Points, in no order, along strands that fork and pass close to each other.
Two points are linked if the straight distance between their rows is under 90.7. Some points are linked to none.
roz: -26  -3   1   7  -4  26  14 -19  -4   1  -9 -13 -33 -10   3   2 -11   7 -10   4  36 -21  42  22 -19  25 -63 -19  19   4   8  -7 -38  -4  14  21   7  25
biv:   7 -24   2  38  -5 -12 -30  -5 -10  -7  15  10  39 -20 -24  24  -4  15  13   9 -23  -1  -4   4  10   8  -1   6   1   3 -14 -20  10  -2 -13  24   8  24
vun: -18  -3 -10  36  -3  -4 -44   3   8 -31 -22   8 -16  -9 -28  16  -2 -38 -38  12  23  29  26  -3  13  23 -24  -9   3 -14   0 -28   6  -7 -28  32 -11  14
feda:  -3  -9 -10 -16 -12 -19  11 -20  -4 -28   3 -18   1   3   7   3  24  12   6   1 -12   5  -1 -11  18 -20   6  -6 -15   6   3 -10  19   9 -14 -12   0 -11
siba:  23  -7  20 -31 -22   9   9  13   2   5   2  29  12   7  17 -12  15  -4  14   7 -20 -19   4 -20  15  46  25  -8 -17  -6   7   6 -48  11  12  54   1 -10
vid: -13   2  34 -13 -10   3  -1  10   9 -38 -20 -10   3  15 -15 -33  12  13   4  -3  -9  23  -5 -23  10  12 -10  28   7 -16 -10  -9  21   6  12 -24   8  14
duso: -16   4   7  36  -5  17 -63  13  18 -26   2   7   0  -7  -6  11  -1  -6 -12  13   1  28  29  44  34   3  -7   9  -1 -26  -2   6  19   2 -33  -6  -1  16
Galam:  30  10  18 -34  -6  12  20  17  32  14 -29  17  33  24 -26 -10  28   3   8 -18 -23  19 -22  -6 -17 -30  15  46  18 -13  -9  19  16   2  17  -9 -21   0
dubap:  30   9   0 -17  -1   7  43  12  -1   6  17  -1  -3  19  -6   5  51 -15  12  -9 -21  28 -14 -19  14 -39  34  29 -18  18   0   6  10  -1  -8 -11  11  -8
Mifu:   5   5  16  11  34   7 -12  17  21  -7  13  -3  13  -4 -12  -2  18   2  11   6 -23  14 -15 -22  26 -37  34  28 -20 -16  -8   5  42  -8 -20 -18   4   0
Dif:  -2   3   1  46  25   3   5   5   3  -6  13  10  37 -16 -43   5 -27  20   1  17   8  -8 -27  30  15  -6   0  47  10   2 -16   8  22 -10  -1  -8  19  48
fovo:  -1 -29   2   0   1  34  65  34 -43  11  -7 -23 -23  19 -28 -21   9  12  16  18 -23  17   5  -3   1  25  -3  23   3  -6   5  18 -19   8  15 -30  16   8
mosor: -18 -13   2  30 -14 -16 -56  -4 -14 -21 -21   7  -2 -15 -37   9 -19 -11 -24   2  25  10  13  -2  16  22 -37 -23  16 -13  -8 -45   4  11  -2  23  -3   1
Mupi: -20  -3  13 -18 -11  18  13  -7  30  16 -16   4 -30  -1  21  -1 -14  10  29   6  -9 -34   6  11 -32  -2 -12  -5  19 -14  11  12 -45   8  15  32 -17 -14
Dap:  -6 -12 -27  40   7  17  -3 -18  -6  15 -19 -18 -46  -2  20  46   8  -9 -16  22  -4   0   2  -4   1  24 -18 -16 -28  30   9 -18 -11   3  -8  -2  20   8
ludo:   3   8 -38 -18   0 -32  12 -23  -9  13  36  13  -7  -9  40 -11 -10  -8 -15 -13  15 -22   3  18 -24 -43  21 -37  -7   8  12 -28  40   1 -39  -4 -28 -13
ker: -21  -5 -37 -12  17 -44 -28 -28 -16 -18  26  16  -1 -16  21 -11  -7   0 -19   6  20 -14   1  12   0 -35  16 -47 -11  -2   7 -29  39  -4 -38 -11 -22 -13
Lak:  33  12  -3 -31   0 -16  10   8 -10  24  16  29   3   2  41  24  24 -28  20  -8  40 -35 -43   4 -16  -6 -20 -24  -9  17  11  -4 -49 -11 -21  19  24 -36
sisu:   0   3   2  -2  -5  29  43  22   8  10 -12  -4  20  16 -17  -2  10  12   7  -4 -17  -5  14 -10 -18  16  22  18  -3  11  16  36  -9   3  19  -7   2  17
lav:  12  10 -22 -26   4 -38  -8 -10 -20 -16   6  34  -4   3  25 -26  -1  -8  -2 -18  27 -17  -5 -22   5  18  13 -51 -10   2  12 -23   6   5 -18  17  -3  -8
vop:  45  11 -24  35   1  19  38   1  11  19   1  21  40  -5 -32  13  13   6   8   9 -25   3 -37  -1  -9 -19  33  28   2  38  14  11 -16  -8  -4   2  -2  35
Rida: -35  12  -5  -1  -9  -1 -52  -1   9 -19  11 -10 -15  -8  10  12  13   2  -6  16   9  40  33  48  24 -10 -14   7   7 -27  11  -2  19  -7 -35 -15 -15 -16
rig:  10 -11 -20  21  18  14   2 -30 -11  19  -5 -15 -21  -6  15  58   6   2  -1  11 -10 -12 -23 -14   3  13 -46  -8 -24  11   6 -10 -30 -17  -7 -10  25 -19
guvam: -26  -7  21   4 -13   9  10  -3   8  17  -4   9 -64   3  24 -20 -25 -26  31   7  17 -33  19  -8 -30   0   7 -32  -3  20  15 -13 -19  22   4  37 -14   2
taf: -24   8  37  16   5  25   5 -14  11  36  11 -20 -74   3  37   0 -34   0  25  -4  18 -32  -3  11 -43 -14 -29 -13   0   1   3   0 -39   2   7  -6  -1 -24
gesot:  54  -3  -8  -3 -20   0 -15   1  16  46 -15  41  42 -13  -5 -12  36  13  37   0 -34  19 -27 -18  -6  34  -6   8  23   3  -8 -12 -51  18  -5  52  -4  17
makif: -24   4  52  30   5  -1 -34  16   3 -24  16  -7  30 -21 -35  -7 -32  14 -20 -20  10  23  -6   9  27 -21  -4  37  19 -20 -29   2  29   0   3 -37  10  13
Zava:   9   8  22 -22 -10   3  33  15   0  -6   0  26  -5  12  12  -9  13  -5   4   2  16 -22   9 -33   8  31  42   0 -14   7  24  25  -5  26   4  42  -5 -15
Bibim:  33 -13  29  -8 -41   2   7  26  -2  11  11  25  35  21  -3 -33   6  11  14 -14 -19  33 -13 -24  17  39  20  31  10 -10 -19  20 -12  19  34  31  -3 -20
sinip:  10   1 -21 -18 -20 -13   5 -20  -9  22  16  -9 -24  -5  49  10  -4 -21  15 -18  26 -32  -1  11 -33 -25   2 -20  -5  23   9 -12  19   1 -18   2 -19 -13
meni:   8  13 -15  48  17  26  -5 -17  44 -11  -5  -4  18  -2 -37  19 -24  11 -24  40 -21   3 -17  43  16 -13  31  19  -9  19 -20   3  17 -12 -13  -6  -2  51
fumed:  -8  -1 -10  -3   5  24  53  39 -36   1  -8 -44 -33  17 -15   2   3   5  -8   2   3  14   2   5  11   8  -8  13   6   1 -11  22   2   3  15 -47  25 -12
lir: -13   0 -16  27  20 -14 -42 -30  39  15 -12  30 -14  -5  -8  25  -5 -11 -23  -7 -25   4 -18 -48  -7  16 -10 -21  -7  13  -5 -12   1  -5  -8  31   0  13
Dotu: -15 -20 -32  22  12 -11 -31 -32   3  16  11  14 -28 -32  -2  47 -10 -20 -20  30  -2  -5  -1  -5   0  -4  -4 -12 -23  20  -1  -8  20 -23 -43   6   3  -1
bogu: -29  -7 -17  20  11   5  -3 -39  36  -3  -8 -21 -17 -16 -12  28 -16 -14 -36  18   3  15  39  27  -8  -9   4  -4 -20  19 -16  -6  32 -12 -15  -9 -10  30
dadog: -11 -16 -14 -35 -12 -16  10 -11  -4 -18   3 -24   0  -4   8  -9  -5  35  15   6   1  -3   9  15   1   7 -35  -6  17 -16   4  -6 -14 -10  26 -26  10  -7
vuto:  -3  -8  28 -10 -21   2  23  24  -8  -3  14  19 -54  -3  24 -28 -18 -13  22  -1  38 -24  14   7 -22   1  28 -43  -1  -4  26   0 -13  35 -16  27 -22   7
Patop: -25   9 -22  14   8  21  -3 -23  -4  -2 -13 -13 -33   1  31  22 -15 -15 -34   7   7 -13  12  -7 -14  35 -13 -21 -21  15  16   3 -24 -19   5   4  21   0
Nug:  25 -11  45  26  17 -39  -3  28  -9  -8  19   6   1 -27  -5 -11 -23  16   3 -21 -25  16 -41 -14  60 -22  25  33   6 -16 -35  11  25  11  16  -7  12 -17
raba:  21 -11  -7   4  -5  -2   7   0  12   7   2   1  18  -2   1   2  28   0  12   7 -38   2  -9 -19   4  24   4   4 -11   8   3  -7 -24 -19   7  11  10  11
Ris:  29  11  -8  43  15   8  14   7   6   8   9  12  43  -7 -44  12  -9  14  13   6 -31  -2 -42  11  18 -20  24  53  11   7 -15   1   3 -20   3  -1   8  31
felub: -35  26 -28  16  14 -25 -40  -7 -11  -6 -11   4 -28   3  18  -1 -26 -32 -70   1  32  24  13  12   5  12  -9 -29  15  -2  15 -29  14  -9 -36  21 -17 -13
kigi:   1  13  -4  11  38   8  50   9  12  14 -47   2 -29  -7 -18 -14  -5  -2  10 -13 -23  26 -21 -10   0 -13  17  38  17  -5  15  15  -8  13  25 -16  15  44
fisap:  25  -5  -5 -29 -11  -5  10   0 -11  33   9   2 -27   4  47  14   7 -31  40 -10  27 -36 -11  10 -26 -11 -16 -23 -10  17   7   5 -61   7  -9  25 -11 -38
vot: -34   6   1 -14   8 -13  -9 -14   2 -23  14 -11  14 -11 -15  -7  10  19 -17   3  19  14  28  24  -1 -42   5  -2  -5 -17   8   3  56  -4 -19 -35  -4 -13
Kemav:  32   9   9 -27   7  -5  -2  30  11  33  19  34  12  -2  29  23   7  -4  -4  -7  35 -41 -24  19 -31  -7 -34 -16  -2  -7  13  11 -47 -17 -14  28   4 -30
Bas:  -4   0  37 -10 -19   2  10  18  -3 -19  -4   8  17  23 -11 -30  11  15  15  -9 -18  14  -3 -28  13  34   9  25   4  -7  11  12  -7  15  19  15   3   0
Bizas:   5 -15   9  32  -9  16 -45  31   3 -22  19 -11  28   5 -11 -10 -24  26  18  11 -39  21  -6  18  27 -26  -9  25  15 -34 -56 -12   0  -8   4 -35 -19   7
bogo:  30  15 -28 -17  -9 -34  -3  -5 -40 -16   3  11  20  -7  29   4  14  -8 -18  -3  23 -34  -6 -12   7  13   6 -45 -36   8   8 -18 -12 -10   4  -4   7 -12
dad:  45  -5  -4 -26 -16  -3  -2  11  -2  24   0  19  31  -3  16  12  19  -5   6 -12   6 -30  10  -4 -12  19 -11  -4  -4  22  20   1 -26   6  -5  43  -4  -8
tam: -31  28  17   8  10  16  25 -11  17 -19 -12 -15 -19  22   8  -3   2  -8 -32  -2  16  17  36  -3  -5  -3  19   9 -16  15  10 -15  31  -3   1  -3   2  14
fusul: -27   0  25 -11  -6  -7 -30  14  -4 -46  -5 -27  14  12 -16 -25  13  24 -15  -6   4  29   3   4  35  -3 -22  11  18 -37 -13 -19  24  12   8 -31   8 -13
voviv:  16  -5 -18 -11  -8  -7   3  -6  -5  14 -11  33  -4  -6  17  28  11 -32  13  -7  14 -43 -16 -30  -6  23  -4 -20 -12  19  16  -3 -19   4 -13  59  -5 -11
Vupo: -31  15  24 -25  -7  22  33  19   0 -12  -1 -30 -31  27  11 -31  -1   4   8   9   8 -15  30   9  -6   1  30 -10 -10  -1   4  26 -20  10  26  -3 -14 -19
fip: -13 -15 -24  -2 -13  16  23   7 -50   0   1 -27  -1   2   2  -4   1   7   1  19  32 -27  35  20   1  22  -5 -28  -6  11  11  18 -50  12  22 -15   9   2
feto: -11   8 -16  -1   0 -19  27 -21 -17   8  21 -26  -2  -8  11   4   3   9 -30  -1  33 -13  19  16 -18 -40  17 -11  -5  23   3   4  55  13  -3 -44  -6 -11
Pes:   3  -7  -1  26   8  20 -60   2  23 -16   9  14  14 -16   1 -15  -4   3  17  11 -42  23 -20   1  21 -26  14  -3 -20 -14 -31  -4  11  -5 -20  -3   1  19
vom: -15   2 -27  22 -22  14  -3   4 -47  -1 -16 -28 -40   4   1  10   0 -21 -26  -1  83 -15  50  33  -7  -1 -23 -38   4  27   5 -13   9  21  20 -10   5   7
kip: -24  -9 -41   3  11 -28 -13 -16 -22 -11  -4   5 -40  -5  24   3 -27 -21 -44  11  32   8  10  16  -6   0 -12 -36  -7   6  17 -38  14   4 -28  -5  -2 -13
rus:  10  -9  29  13   2 -19  -9  32  -3  -9  13 -10   9  16 -16 -13 -12  22   3 -21 -38  30 -45 -13  32 -19  20  40   9 -19 -43  -4  22 -10  20 -30  10 -10
Sutom: -13  18  42   9  16 -25 -23   5   6 -20   2  -8  27 -12 -21 -16 -32  17 -33 -21 -18  30 -11 -20  24  -9   8  20   7 -16 -16  21  48  -2  13 -35   6   0
Rar:   5   2  -3  26  13  38  54  -9  15  26 -31  17 -12   6 -40 -21   9  19  23  -2 -10  39 -29   7 -22   0  19  30  30   2  14  14 -35   9  22 -22   2  43
zelon: -13  12  17  43   9  -2   8  -3   1  10 -14   5  36  -5 -47   1 -13  26  11   5   8  18 -22  -1   1  20 -14  52  38  -9   2  -3   5   2   3   3  24  55
Gif:  -6   9  -6  35   9  20  32 -14  25  -6  -8 -17   9   5 -32  19  -8  -4 -25  17  -5   3   2  25   0   2  10  31 -20  22   2  16  16 -10 -10 -20  11  38
pas: -24  -5   7  17  13  -9 -52 -21  11   9  -5  19 -12  -9 -21  30 -20   5 -12  -6  -2  -1 -37 -37  -7  10 -40 -15  12   1 -14 -26   0  -7  -5  32   7  -2
veve:  -6  19 -21   6  -8  14  30  20 -14 -18  -6 -48 -27  20   7   2   9   8 -39  12  23  25  26  23  13   3 -15   3  13  -8   7  20   3   6  22 -58   8  -8
miz:   9  -4  -1 -11  -4  -6  10   8 -13  -2 -12  25 -13 -18  -4   6 -19 -17  17   7  37 -41   3 -14 -31  30  -3 -34  -1  27  35 -10 -24  13  -6  49 -23  -2
nor:   6 -11  10  12 -14  -1 -25  55 -13 -34  20 -27  11  15 -14  -8  -6  23   5  -1 -32  29 -21  16  32  -5   4  24   7 -35 -41  -4  20   0  -8 -41  -1 -22
desa:  21  14   4 -33   9  -7  52   9 -16  14  16 -20 -14  12  23  -8  38 -21   4 -12 -17  12  -8 -19   4 -34  17   3  -7  13  -4  22  28   1   0 -19  -3 -42
nedu:  26   5   0   0  -3  26  24  28  11  20 -15   8  49   9 -15 -17  15   9  18  -7 -45   1  -7  -9 -10  24  27  25   4  -9 -12  34 -29 -15  26  16 -16  11
gopet:  48  -6   0 -34 -12 -16  22  23 -11  12  21   6  38   8 -14  19  57 -14  25 -10 -12   6 -12   0  22 -27   9  22  -8  15  -7 -10   3  -3 -15   7  17 -11
biti:   6   1  14  -6   2  20  10  -4 -17  39  15 -17 -52  -8  41  12 -21 -17  32  -6  32 -49 -22   5 -34 -15 -10 -30   0   3   9   7 -46   7   7   9   8 -29
rasar: -14 -14  44  30 -19  -7 -31  16  -3 -35  25 -20  42 -14 -33  -5 -28  31  11 -12 -22  20  -1  19  19  -9 -11  22  16 -19 -51  -5   9  13  15 -42  -1   0
zaf: -14  -6   4 -18   5  -7 -35  22 -12 -32  13 -22   7  17  -3 -17  22  16   0   5 -22  37   3   4  32 -32   4   4   4 -42 -17  -6  30  -7 -13 -44  -2 -28
vami: -37  27  24 -10  -2  19  22  -5   3 -25 -18 -33 -37  16  26 -28   2   2  -4  -3  25   4  40   5  -2  -1   2 -13  -6   2   5 -12  -2   8  12  11  -5  -1
fifim: -21  14   3  -7  16 -21  25 -23 -11 -15  25   1  -6  -4   6  -5  -3  10 -20   6  18   6  20   8  -4 -49  20 -15  -3   8  16  -9  57   6 -36 -20 -14 -21
tuv: -36 -14 -27  -1  27 -17 -61 -26 -13  -4  19  27   0 -19   8   8 -25   4  -9  12  22   6  11  17   2 -21 -17 -24  -4 -16   4 -27  31 -14 -41  -1 -13 -27
Zis:  18   2   3  -3  18 -17  45  -2  -3   7 -15 -14 -19  -6 -14  14  10 -10   8 -18 -24  23  -7  -7   1 -59  16  41   7 -10   3  18  31  -1   4 -33  11   0
Gebi:   6 -20  15   7  -1  15 -60   9   2 -17  35  29  27 -30   0  -3  -6   7  32   1 -12   4   2  -7  29 -14  12   7 -27  -6 -26   2  32 -14 -24  -5  -6   8
Poved:  18  -8 -27  13  16   5  -7 -27 -29  21 -11   3 -13 -17   1  44  -5  -5  -5  -4  11 -34 -14 -16 -19  46 -29 -22 -19  24  28  -9 -40  -9  -1  18  30 -15
dob:  27 -19   7  -8 -26  -6 -23  -9   3  35 -11  32  51 -12   5 -12  16  16  30  -1   0  -6 -15 -18 -12  31 -25  11  23  -9  -1   1 -22  20   5  45 -10   3
muz:  13  11   6   5  44   8  15   9   7   3  -7   8 -19 -11 -11   6  20  -7  14   9 -24  21 -21   5  25 -71  35  32 -15 -13   8  11  38  -2 -16 -40   8   5
Tuko:  13  19  12  20  41 -30  -3  23  11 -20   6  -3  13 -14  -7  -9 -15   5 -22   0 -19   5  -9  -3  32 -22  26  23  -1 -22  -1  28  52  -9  -3 -27  21  -2
sige: -10  -4 -15  -1  -4 -10   1   4 -25  23  16 -16 -33 -10  46 -18 -24 -12  16  -5  40 -43  14  13 -29 -12   7 -46  -6  21  14 -10 -10  11   3 -11  -6   7
Totop: -21   8  18 -13  -7  15   4 -32  27  13 -28   2 -53   9  32  -3   2  -3  28  -3   2 -17  -1  -6 -24  -7  -6 -18   1  12   5 -25 -22   0  14  20  -9   3
zesir:   6   8   7 -27  18  -2  54   7   6  15 -34 -14 -27   7 -12  -5   5  -1   0 -26  -8   7   4   0 -13 -25   9  34  22  -9   4  30  29  -4  29 -43   4 -16
femab: -11  24  15   5   8  18  35  -7  21  -6 -18  -4   5   6 -15  -2  -4   1 -13 -13  16  -1  22 -23 -12  23  25  15 -16  25  16  18  16   1  15  -6   2  27
Gam:  21  19  18 -16  -4   6 -15   5  47  12  -8  18  55   1 -26   0  13  -8  -5 -25 -18  12 -15 -17 -17 -38  24  35   8 -13  -8  16  34  18   0  -5 -20  16
fil: -27  13 -31  16 -11   2  -4  -8 -20  -3  -9 -16 -43   6  34  -6 -26 -16 -41   3  49  -5  43  31  -7   7  -8 -39 -13  30  13 -19  13   4  -4  -7 -12   3
mape:  17  -3  -9 -28 -16  29  23   3  38  -1 -20   3  24  26 -34  -9  12   8  19 -23 -39  19 -14  -1 -28  -3  -7  29  20 -24 -14  10  -3  -8  26 -19 -27  12
Vubet:  22   4  -1 -17  27   0  48  23  12   9 -39   1 -16   6 -19 -16  -6  -3   7 -28 -44   1 -19  -8   1   2  22  32  27 -27   3  42  14  -8  36 -22   8  14
Felab:   8   6 -18  -7   6  -9  25   7 -37 -29  -4 -14 -22   6  22  -3  22   0 -28  12   4  14  13 -17  15  23  26 -36 -21  21  26  -5  13  31 -11 -15  -3  -9
radi: -12   4 -28  12 -13  -6   4  -6  -7 -28  -2 -30  -4   2   4   7   8  16 -39  19  25   7  31  21   6  21 -11 -10   4  -1   1   0  11 -11   6 -28  18  13
foga: -20  -4  10 -18   2  -5 -12  -6  17 -26   9 -13  31  -2 -32   8   4  18  11 -11  -9  10   0   6   8 -45  -8  23  -2 -19 -11   7  45 -12  -9 -43  -2  -3
bok:  -7 -13  -1 -47  -3   5   8  -3   6 -10  -6 -15 -16  17  19 -15 -10   9  28   0 -15 -24   4   8 -20  10 -23  -4   9 -16   3   8 -38 -23  24  12  -1 -16
pur:  11   2 -29 -10   3 -35  -9  -2 -11   2  -7  52  15 -11  15  11 -10 -31  -6 -21  27 -37 -23 -36  -6  16   8 -40  -9  16   1 -30  -4 -20 -21  38  -8  -9
bazig: -21  -4 -13  11  -3 -12   5 -11 -14   8 -21   9   2 -14 -20  14 -14   0 -11  11  24 -37  23 -10 -28  45  -2 -27   5  19  32  -1 -28   6   6  34  -1  23
vele: -18  -5  25 -39   5   4  57  23 -11 -15 -16 -19 -31  24  -9 -27  10  18  -1   3  18  10  12   1   6   2   7   7   6 -25   3  30  -2   8  34  -9   6 -27
pozu:  16  -9 -10   1  11  -9  -4  -3 -30  -4  -7  11  16 -16   2  11  -2  -3  -4   1  -4 -31   4 -16 -13  66  -7 -27 -18   8  28 -10 -31  -2  11  24  12   6
Kur:  20 -13  28 -32 -31   3 -19   0   7  17  -2  24  22   2  21 -27 -15   5  32 -13  -7  -9 -24 -16  -8  27 -14  10  31 -19   4  10 -35  36  25  47 -16 -13
Vizu:  -7  -3  -5  12  -5   8   5 -34  30   3   3 -22  24  -3 -14  25   3   0 -18  16 -14   8  14  20 -12 -23   9  14 -14   8  -2  12  40 -27  -7 -16  -8  23
Gud:   4   3   2 -10   4  11 -26 -25  51   0 -23   4   5  10   6 -15  -5  -2   4  -9 -55  19 -17 -21  -5   1 -11  -4   1  -1 -15   3 -27 -20  20  -2   4   7
Dutud:  33   8  -7 -33  -3 -26 -20   7  25  27  -4  35  38  -7  31  10  19 -15 -16 -12  20 -21 -18 -10  -3  -1 -31  -5   7  12  -5 -16 -13   2 -22  47  -6 -11
Tave:  54  -7 -17  14  -8  -8  39  20 -24  18  26 -11  51  -2 -21  27  42  -7  23  -4 -16  -1 -13   2  12  -9   3  31  -5  29   1  -9 -12 -17 -20   7  10   7
Nov:   6  15  -5 -26  -7 -12  41  -8 -19  26  20 -38  -8   8  21  -4  15   0   4 -21  17   2   7  -1 -15 -43  16   4 -12  29   7  15  51   8  12 -34   0 -24
Tegur:  -5  14  47 -19 -16  12  36  20  14  -1  -2  24 -34  14  16 -29  -6  -6  20   6  33 -11   8 -24 -14   2  45 -14  -9  10  19  20  13  34 -12  35 -29  -2
sedot:   0 -27  18 -23 -14  25  63  43 -32   9  -6 -10 -33  28 -21 -23  10   0  14   4 -13  13  -3 -16  -5   1  20  21   4  -8   7  51 -15   7  30  -1   6 -19
Zifu: -10  -8  -2 -10 -20  13  20  -1 -29   7  12 -26 -18  -5  11  -9  -3  -7  24   9  33 -35  24   6 -20   1   0 -28  -8  35  18   6 -18  23  14   0  -2   2
Zuri:  17   7  -8  21   2  22  28   1   3  15 -11   5  19  10 -31 -24  15  30  30  17 -26  38 -36  -5 -13   2  10  21  26  10   0   1 -36   1   7   7   5  35
ber: -40 -14  15   5   2 -27 -85 -14 -11 -33  -7  13  -2 -14  -4  -1 -16 -10 -14 -11  27  11   2   6  17   2 -39 -20  13 -27 -18 -33   8   2  -4  -1   5  -9
mozuf:  -5 -15 -28   0  -2  -4   6 -10 -42   1  -6  -5   4  -9  -4   0 -10  39   6  21  20 -37  33  26   8  49 -27 -22  14 -13   2  -1 -49   6  35 -18  11  -3
tem:  15  -8  -2  -1  -9  13  18  28  11  21   9  17  31  12  -5 -20  20   5  16   9 -46   1 -13 -20  14  35  26  14  -2  10  -2  11 -52   2  17  39   5  12
Zoli: -16   9  23   7   0  -5 -42   8   6 -26  20 -12  26  -2   5 -28 -23  11 -27   1 -19  22   5   4  22  -4  20   2 -12 -13 -17   2  36   8 -12 -27  -6  -2
sutob: -19   4 -12  21  15 -15 -10 -35  18  -3 -10  -9 -23  -2   2  24 -24 -17 -43   8  10  -2  23   2  -6  20 -12 -14  -7   0   2 -14  14 -21  -9  14  12  15
muro: -19  -2  16  -7  14   0 -51 -20  20  -9  -9  -9  10  21  34 -10  -9 -22  -9 -13 -53  24 -16 -22  20  -1 -18  -6  -4 -18 -25 -17 -10  -1  12  -3   9   1
rin:  -3 -18  -6   0 -10  44  24   6 -18  37   4 -17  -7   2 -13  -2  21   2  45  20 -24  -6  17  -9 -14  17   9   4   5  23   8  23 -46  14  31   7  -5  -1
mekim:   8  -6  -9 -10   3   0  18 -18  30  -2  -2 -19  30   7 -33  26  -1   7  13   4 -30  12   7  17 -23 -29  -1  25   4 -15 -15  15  29 -22  -3 -47 -11  17
vogi:   8   1  -2 -41 -11 -18  21   6 -17 -27   4 -23   6  18  -8 -19  20  29   2   0  15   0  -3  -7   4  -7  -6  -3   8 -11   2  -4  10  -6  13 -30  10 -18
rolis:  30  21  -8 -19  17  -3  -8   0   8  38  11  21  40  -4  26  25  -7  16 -11 -13  17 -46 -17   7 -35  18 -29  -3   9  -7  16  23 -47 -29   7  36  -5 -30
vul:  25 -15   4 -59 -19  -6   7   3  18   5  -4  -2   0  28  25 -31   8 -17  16  -6 -24 -10 -11   3   4   8  -8  -3   0 -14  -3  10 -26 -16  24  17 -17 -19
foz: -51  -4 -21   9  22  -6 -47 -30  -4 -12  18   5 -11  -9  19   1 -12  -6 -30  26  16  16  36  46   7 -20  -4  -8   7 -26   6 -11  48  -9 -45 -12 -14 -15
rizo: -22  -2   3  17   3   3 -50 -27  29 -13  -5  -7  -2  -7  10  -6  -4  -6  -6  10 -36  21   0  -8  28  -3  -2  -7  -8  -9  -7 -21  18   8 -16   7   2  13
tabe:  23  11 -12 -21   6 -26 -20  -2 -21   7   8  21  24   2  25  28   9 -18  -5 -18  27 -43 -24  -7  -4  19  -5 -28 -12   4  -1  -7 -37 -16   7  15  28 -32
fik: -15  11  17  39  -4  14 -55  25  13 -24  11 -11  30  -8   7  -2 -25  -5 -25   6 -16  33   6  33  39   7  13  14  -1  -7 -34  13  14  -3 -14 -22  -1  17
ninov: -26   9 -27  34  -2 -28 -45   5   0 -28  -6  12 -27   3 -12  15 -11 -42 -45  22  44  35  40  12  14  10   8 -25   5  -6   8 -30  23 -12 -47  26 -33 -16
Tadog: -11   3  -6  10 -24  27  16 -16 -32   8  -1 -31 -36  -5  -5  -6   2  -2 -16  19  59 -19  55  24  -4   7 -43 -15  13   9  -6  -7 -12  18  21   0  14  16
Beg:  35  -9 -14  24 -15 -16 -19  -9  20  16   8  16  42 -11 -11  23  18   1  15  -3 -43  -6 -23 -18   0  16 -14  12  -1   8  -4 -21 -15   7  -7  19  19  12
Malo:  33 -10  19 -53 -39  -2 -10  17   1   2   3  23  21  25  14 -35   5   2  19 -18 -20  16  -5  -9   5  21   2   7  21 -30 -19  17 -32   6  24  42 -12 -33
vob: -38 -12   1   1  32  -7 -70 -30   5  -2  15  26  -9 -16   4   9 -31 -11 -15   3   2   3 -17 -23   1 -16 -25 -20  -6  -3  -5 -15  20  -8 -28  17  -7 -15
razo: -30  -1   9  -1   8  11  12 -21  -4  11  -5 -17 -59  -2  23   5 -26   3  18  -4  43 -22   6  20 -26   9 -55 -24  12  -1  14 -19 -31  -7  10   1  14  -6
Bib:   6 -19   7  26  -7 -16 -52   5 -13 -13  36  29  37 -41 -35  22  -3   9  22  -6  13 -12   5 -10   8  -2  14   3 -15   5 -19  -3  38  -2 -21   9  -7  12
mal:  39  -1 -17  44  -2   9  29   5 -15  25  20  12  40  -1 -22  28  36  -8  21  15 -23   0 -23 -15   9  12  13  21  -6  34  16  -1 -22   1  -4  13  10  39
bobog:   0  11 -10 -29  -5  16  10 -34  50   3 -20   2   6  21  -1 -17  12  -4  12 -27 -39  16  11   0 -31  -4   6  -4   4  -6 -16  13 -16  -9  30 -13 -30  15

Follow the links from the first point to the second, and from the first to the third. Name the last point that the two ways share.
feda / muro / muz: bok
vob / Zis / nor: Sutom
dob / fovo / Pes: tem
bobog / feda / radi: tem
pas / Zis / gesot: Sutom
vogi / tuv / nedu: bok
gesot / kigi / Gud: Malo

A fork is a point with three links. Follow the links from the first point to the second and name the forks in between, in order.
nor / tam: Malo > bok > tem
vogi / rasar: bok > Malo > nor
vop / Poved: Vizu
fik / mozuf: tuv
bazig / vun: voviv > Lak
Zava / fik: bok > Malo > nor > Sutom
tabe / rig: voviv
Tadog / feto: Lak > voviv > Vizu
feto / felub: Vizu > voviv > Lak
